Points, in no order, along strands that fork and pass close to each other.
Points whose rows are less than 68.1 apart are linked; no others are. Some points are linked to none.
suti: [  3  -1 -14  17 -15   5  26  18 -18  -6  15  -8  13 -24   4  17  -7  17
  31 -29  -7  11   1  -6]
diral: [ 51  30   2  23  -7  14 -20  50 -36 -18   4  12  13 -51 -11  -6 -45  22
  20 -27  31  44 -71 -26]
lir: [ -2 -15   0 -19  22  -5  11  -7  21 -33  22  34 -14  11 -14   5 -17 -11
  -1  19 -19 -19  13 -20]
zeza: [-38 -27 -19  10  -9 -12   2 -39   8  15   0  -5  -8   4  16  -6   6  -5
  -2  -7  -1 -13  23   3]
Dop: [-19 -16  -9  31   0 -24  10 -39 -30 -11  21  12  -5 -26 -17  21  -3  16
  47  -2  12 -35   8  20]
medos: [-19  -2   9   4 -13 -18   7 -16  -5  34  -4 -45 -11   8  30  -3  23  16
   7 -17  -6 -18  22  37]
gof: [-46 -44 -24   6 -27  -1  11 -38  24  23  -1 -17 -10  18  16  -9   7   0
 -33   6 -14 -24  26   2]
vimep: [-27 -13  13  -4 -25   1   5 -17   5  45 -20 -53 -14  23  22 -17  22  13
  -2   6  -2 -31  19  27]
dipe: [ 25  10  13 -35  -4   9  20  52  31 -26  -8  43  10  44 -28   1  -4  -9
 -54  38 -45   5   7 -38]
sudi: [ -7 -18 -34   4  29 -24   2 -35  17 -21  18  33 -20 -10 -14  12  -3 -24
  -8   6   0   4  15  -1]
vap: [-28 -19  -9  12   4 -18 -15 -41   7  31 -29 -16  -5   3  16  -9  17  -1
 -15  -9   8   3  15   6]
Tir: [ -4  11  15   6  28 -12 -10  11 -51  28  -4 -13  20 -56   7  -1   9  11
  53 -29   3   2 -29  40]
Lef: [-34 -10  16 -19   6 -13 -28 -34  -5  52 -18 -42  -3  -1  27 -35  34  -1
 -13 -12 -12  -1  21  43]
Lil: [ 10   6  17  -6 -16  21  19  35  16 -17  -3  -1  13  38   7   7  -1  13
   1  13 -17 -15   2 -32]
fudug: [ 40  37  20   4 -25  12  29  64  -1 -42   3  22  24  21  -2  15   8  34
 -15  -1 -16  21 -11 -40]
minaf: [-31 -21 -13   9   5 -32  -7 -58  -2   8   4  -3 -25  -2   8   4   8   0
   3  -1  10 -31  24  34]
folas: [ 49  32   0 -14  10  12  -1  36  29 -33 -11  16  10  10 -13   9  15   0
 -37  16  -9  46   0 -35]
nuz: [ -6   2  17  15  15 -18  -1 -28 -14 -25  10  28 -10  15 -19  17  -2   0
  32  26  24 -50   0   6]
sot: [  0   6 -25 -12 -34   0  32  21  37   2 -21  42  24  41 -22  32  15 -22
 -69  21 -35  12  17 -10]
bidab: [ 39  26   9   6 -26   8  33  60  -7 -37  16  18  18  -1 -10  20 -14  24
 -14 -12 -23  28 -12 -39]
kizo: [-15 -16 -29  -9 -29   5  34   4  46  -2  -9  27   3  41 -12  17   5 -24
 -61  30 -35  -9  20  -6]
kifo: [ 17   3 -41   4  28 -19 -13 -16  23  -5   1   2 -25 -14   5   8   6 -24
 -23 -13   2  43  11   7]
Pidi: [-33 -30  -2  -4 -30  31  14  -5   7  22   1 -34 -27  45  -8 -20 -17  -9
 -11  38  18 -64   6   9]
pemi: [-27 -40 -18 -10 -43  37  28   0  34  19  -1 -20  -3  32  -5  -8  -3  -8
 -42  26 -21 -24  15 -17]
rem: [ -8 -18 -55  12   2 -17  20 -11  17  -9 -22  33   4  -4 -22  26  10 -20
 -43  -4 -22  36  13 -19]
Mido: [ 45  32  -6  24  -9   9 -12  37 -32  -6   8   0  11 -49  -1   1 -34   5
  28 -38  34  44 -47   2]
filal: [ 35  32  12   4   2  16 -21  21  -5  13 -14 -25   6 -19  17  14  25  11
   8 -21  21  50  -8  10]
Bufad: [-26 -15  12 -36  12  -2 -25 -28   6  38   9 -26   1  -4  28 -32  22  -8
   6 -11  -9 -12  26  37]
Gal: [-48 -34 -31  32 -19  -8  15 -47 -18   9 -10  12  12   0 -10   8   4  15
  24  -3   5 -33   2  -2]
zagi: [-36 -12   3  24   1 -21   4 -38 -40  11   9   0   9 -19 -13  10  14  19
  52   0   9 -48   0  32]
leg: [ -7   9   2  -1  28 -20 -31 -20 -10  28 -26  -4  -1 -20  24   4  22 -12
  11 -24  15  18  -6  36]
lak: [ 12  -1  -3 -33 -15  37  -1  22  50   2  -6   8  15  56 -26 -10  14 -36
 -52  47 -25   4  10 -28]
vake: [  0  -2   5  -4   4   8 -28 -28  17  39 -26 -39   3 -13  17  -4  49   9
 -21 -10   2  39  19   0]
bipo: [  3  -9 -18  -2  16  -7 -31 -35  36  31 -10 -28  -6  -9   8  -9  44  -5
 -44   0 -11  55  25 -14]
gan: [ -2   8  40  16  17 -15 -18 -19 -29 -41  27  45   4  11 -23   6 -12  21
  38  26  15 -46 -20 -14]
rof: [ 38  39  35 -20  26   7 -27  22  -9   7 -15 -22  -3 -15  19  -3  10   6
  16  -9   5  28 -11  14]
laf: [ -8 -10   5 -21  -8  30  -7 -10  28  16   5 -19  14  16  19  -6  19  -3
  -4  -2 -12   2  23  -8]
Siro: [ 11  10  -6  25 -12  -6  17  22 -33 -17  28   7  10 -25  -3  13 -26  16
  51 -25   2  -3 -17  -2]
kova: [ 38  31  23  15  17   1 -20  53 -25 -25   8  11   6 -37  -2  -8 -25  35
  19 -17   8  31 -59 -40]
Tozo: [  7  19  41 -21  46  -3 -22  10  -9  10 -35 -18 -14   3   0 -15   9   4
  25  15  14 -23 -15  13]
mevi: [ -1   2   6   9  22 -14  10  -8  -9 -22   1  14 -16  -1  -6  11  -8   3
  33   8   8 -31   4   1]
kape: [ 17  -5 -21   9   0  -1   5   2 -16 -23  34  10  -6 -42  -9   1 -47 -20
  16 -26  19  28  -5  14]
vun: [  9   5  -2  13 -34  22  17  16   9  -1  -8  -7  35   5   2  30  26  19
  -9 -14 -10  31   8 -19]
zulet: [ -9   7  45 -22  33 -16 -19 -23 -30  -9  41  15  -4 -25  -4 -18  -3  10
  45  11  -2 -39   7  33]
Gez: [-51 -38 -23   3 -39   0   3 -46  24  45  -3 -30 -16  26  17 -32   3   6
 -64  13  -8 -16  21 -16]
vup: [ 26  13   3  24  -2 -11  10  33 -35 -32  38  18   2 -36 -15  -4 -42  16
  35 -27   9  10 -30 -10]
Kesub: [ 55  37  13 -19  12   8 -17  30  18 -30   3   7  -5  18   6   1   5  -3
 -13  -2   5  41  -3 -18]
mitev: [-36 -28 -14  -3 -38  16  -4 -26  21  49 -18 -49 -29  45   4 -32   2 -10
 -61  26  15 -17   8  -2]
keva: [-16  -8  30 -36  29  -5 -15 -25  -2  -1  38   4 -14  -3  12 -21  -1  -8
  34   6  -9 -40  23  34]
furen: [ 12  21  10   2  12  -2  -6  25 -43  24  11 -25  15 -52  11   1  -4   7
  43 -35  10  23 -19  24]
fav: [ -7  -2  23 -22  30  -6  -8  -8  -2   9 -21 -19 -26  13  -3 -20   1  -1
  20  21   9 -40   7  15]
rin: [-17  -6 -18  12 -48  19  29  12  22   4 -25   0  12  54  -3  12   7  -4
 -30  21   7 -23   1  -9]
kel: [ 13  -2 -26  -7  33  -5 -17 -17  33   8 -10 -17 -15  -9   3   4  23 -14
 -26  -2  -7  40  20 -10]
gani: [ 53  41   8  -4  -3   4 -11  44  -3 -44  16  27   8   2   4   4 -23   1
 -10 -15   8  50 -23 -24]
Von: [ 11  16  -6  14  12  10 -15   5  -4  15 -26  -3  19 -14  17  18  14   0
   8 -18  13  39 -13  -3]
fonit: [ 46  32   9   7  10 -10 -25  27 -24 -30  27  25  -7 -26   0 -16 -51 -12
  14 -18  36  33 -52   8]
Mogo: [-29  -3  17  10  23 -25 -11 -26 -41  25 -15 -10   5 -24   1  -2  18   4
  36  -7  13 -36  -5  46]
lat: [-20 -27  -8  -6 -17  32  -7 -14  23  39 -22 -45  -9  37  -7 -30   8 -16
 -40  32  15  -7  12 -10]
ligiz: [-11 -13 -39   2  12 -12  11 -21  26 -10  -8  26  -2   7  -8  15   5 -24
 -26   9 -16   9  11 -11]
kovo: [  1   7  11   4   0  -6   1   4  -6  15  -2 -25  -5   3  25   7  12   9
  27 -11   3 -13  13  25]
fave: [ 21  17   0   3  11  -2 -13  10 -30  12   8 -14  -1 -44   7   6 -17  -8
  24 -37  23  35 -18  33]
Poban: [ 41  29 -11  13   0   7 -20  22 -23   3  -6  -2   6 -52  -1   5 -27 -10
  11 -31  33  56 -38  15]
Fufu: [  8  13   1   4  -7  24  -2  11   9  -3  -9  -4  31   1  10  19  17   5
   6 -11  -4  32   0 -22]
Bemu: [-13 -10  -6  -2  -3  24  -5   7  17  -2 -18  19  24  31  -2   0   9 -20
  -3  15   3  -4  -5 -27]
Dag: [-23 -31  -5  -7 -35  39  27   3  25  14   0 -28 -10  39  -1 -12 -15  -7
 -23  35  -2 -44   6  -6]
Zire: [ -9  14  44  -3  30 -18 -23 -19 -38  -9  26  15   4 -15  -7   0  -4   8
  57  10  10 -38 -17  27]
lek: [-29   4  22   2  25 -30  -6 -10 -58  34 -10 -12  14 -49   4  -6  25   8
  35 -22  -1 -16 -16  59]
niz: [-39 -15   8   1   5 -43  -8 -56 -19  21  10 -13 -26 -18  24 -12  17   7
   1 -14  -4 -31  22  65]
pinud: [ 17  -4 -45  13  21 -25   8 -18  10 -22   7  24 -29 -21 -14  21  -9 -28
 -19 -10   7  40  10   6]
Dila: [ 24  20  26  -3 -28  22  21  53  11 -30  -5  10  31  45  -1   4   4  23
 -12  16 -18  -7  -5 -47]
vumep: [ -3   5  13  -1  -8   7  18  19   9  -4  -1 -13   2  23  13  11   4   9
  17   4  -9 -27   3  -5]
Mil: [ 34   0 -20   3 -10   4   9  25 -11 -32  35  14  11 -45 -19  -1 -52 -20
  -7 -30   6  49 -13 -15]
gib: [-12 -17   8 -22  26   4   3 -15  24 -14  13  10  -8  12  -2 -10  -9 -14
   8  23 -11 -33  22 -11]
mutom: [-14  -7  -3  13  -6 -15 -19 -26   5  38 -35 -37  -3  -9  22   0  34  10
 -19 -14   3  20  13   4]
bufu: [ 36  12 -18  11 -25   2  24  39 -14 -42  26  30   5 -31 -17   4 -56  -5
  -8 -24   2  42 -21 -16]
godu: [-24 -26   5 -34  25  11 -21 -28  24  13   5  -8  -8  22  -7 -32  -3 -27
   5  32  -1 -32  14  -1]
rir: [-51 -32  -7  13 -22  14   8 -23  -4  20  -8 -18  -8  25 -11  -9  -7  -4
   2  30  23 -60   3   2]
nor: [ 16  15 -14   4  27   0 -13   5  -3 -11 -14  15  -1 -28  -2  12  -6  -2
   8 -12  15  34 -20 -13]
piv: [-26  -7  21 -20 -16  -3 -27 -25   0  60 -29 -57  -8  21  21 -38  36   0
 -20   4  -6  -9  18  42]
sasek: [ 30  19 -10   9 -29   6  42  50 -10 -40  12  33  12 -15 -16  24 -27   7
 -11 -22 -18  31  -5 -25]
Voz: [-46 -38  -8  18  -9   0   8 -31 -19   8  -3   1   6   4 -18   0  -1   7
  20  22  19 -59   4   3]
Mos: [ -3  -8 -25  19 -32   2  42   7   4   0   7 -17   1 -12  15  28   4  22
   0 -23 -19   6  15  -6]
sov: [ 42  25   5 -26  13   9   3  39  42 -32 -11  24   4  38 -21  -1   9   0
 -45  27 -23  26   8 -42]
ziv: [ 27  18  18  23  10 -15  -8  40 -34 -47  25  29  -2 -23 -13 -14 -43  24
  27 -19   9   9 -52 -30]
kimu: [ -7 -10 -19  18 -49  20  38  10  13   1 -14 -10  26   1   0  31  22  22
 -20 -13 -28  21  19 -25]
sezu: [ 60  42   4   0  11  -2 -25  40  -3 -26  15  18  -3 -17   7  -8 -32  -9
   1 -15  20  50 -36  -6]
vosi: [  2  20  43  15  25 -23 -31  -6 -42 -18  22  34   3  -7  -9   5 -10  20
  57  11  17 -42 -32  10]
Kazep: [ 12   5   1 -20  -1   0  22  31  25 -37   7  50  -3  43 -18   5 -12 -15
 -34  29 -35  -6   8 -26]
rerim: [  2  -5   3 -14   8   0  20  16  19 -35  -4  35  -7  37 -16   6 -16 -14
 -17  36 -15 -23   3 -30]
Tabo: [-28 -35 -25  -2 -44  22  29 -14  38  15  -7  -5  -3  35  -2   6   2 -10
 -67  21 -31 -12  21 -14]
Kipi: [ 14  11   3  -1  27 -14  -8   1   1 -18 -10  17 -14  -1   2   7  -7  -9
  20  -5  14  -2  -3   0]
vot: [-27 -26 -26  28 -10 -12  24 -32 -14 -14   6  21  -2  -8  -9  21  -1  12
  23 -11  -2 -25  10   0]
dom: [ 15  25  37 -21  39  -8 -21  20 -26  14 -13 -14  -4 -25  11 -11   9   1
  32  -4   3   0 -23  17]
maka: [-25 -25  -7 -26   8  22 -15 -27  29  30 -13 -20 -17  34  -7 -31   4 -24
 -13  29   7 -30  17   4]
gef: [-21 -16  14 -31  23   3 -19 -25   2  15  19 -11  -8 -13  17 -22  10 -10
  22  -6  -3 -19  27  30]

Follow the links from the first point to the second, and from the first to the third. Name the last point that the two ways share.
vake / gib / niz | zeza
vun / mevi / fav | Von
dom / vosi / kimu | Von

Name the points in between on the shortest way along the links from the first point to the second, in order.
diral / nuz | kova > ziv > vup > Siro > suti > Mos > kimu > vun > Fufu > Von > nor > Kipi > mevi
lat / rem | mitev > Gez > gof > zeza > vap > mutom > vake > bipo > kel > kifo > pinud > sudi > ligiz
mevi / Bufad | nuz > gan > vosi > Zire > zulet > keva > gef
fonit / dipe | sezu > gani > Kesub > folas > sov
niz / rerim | minaf > zeza > gof > Gez > mitev > lat > maka > godu > gib > lir
pemi / Dop | Dag > Pidi > rir > Voz > Gal > vot
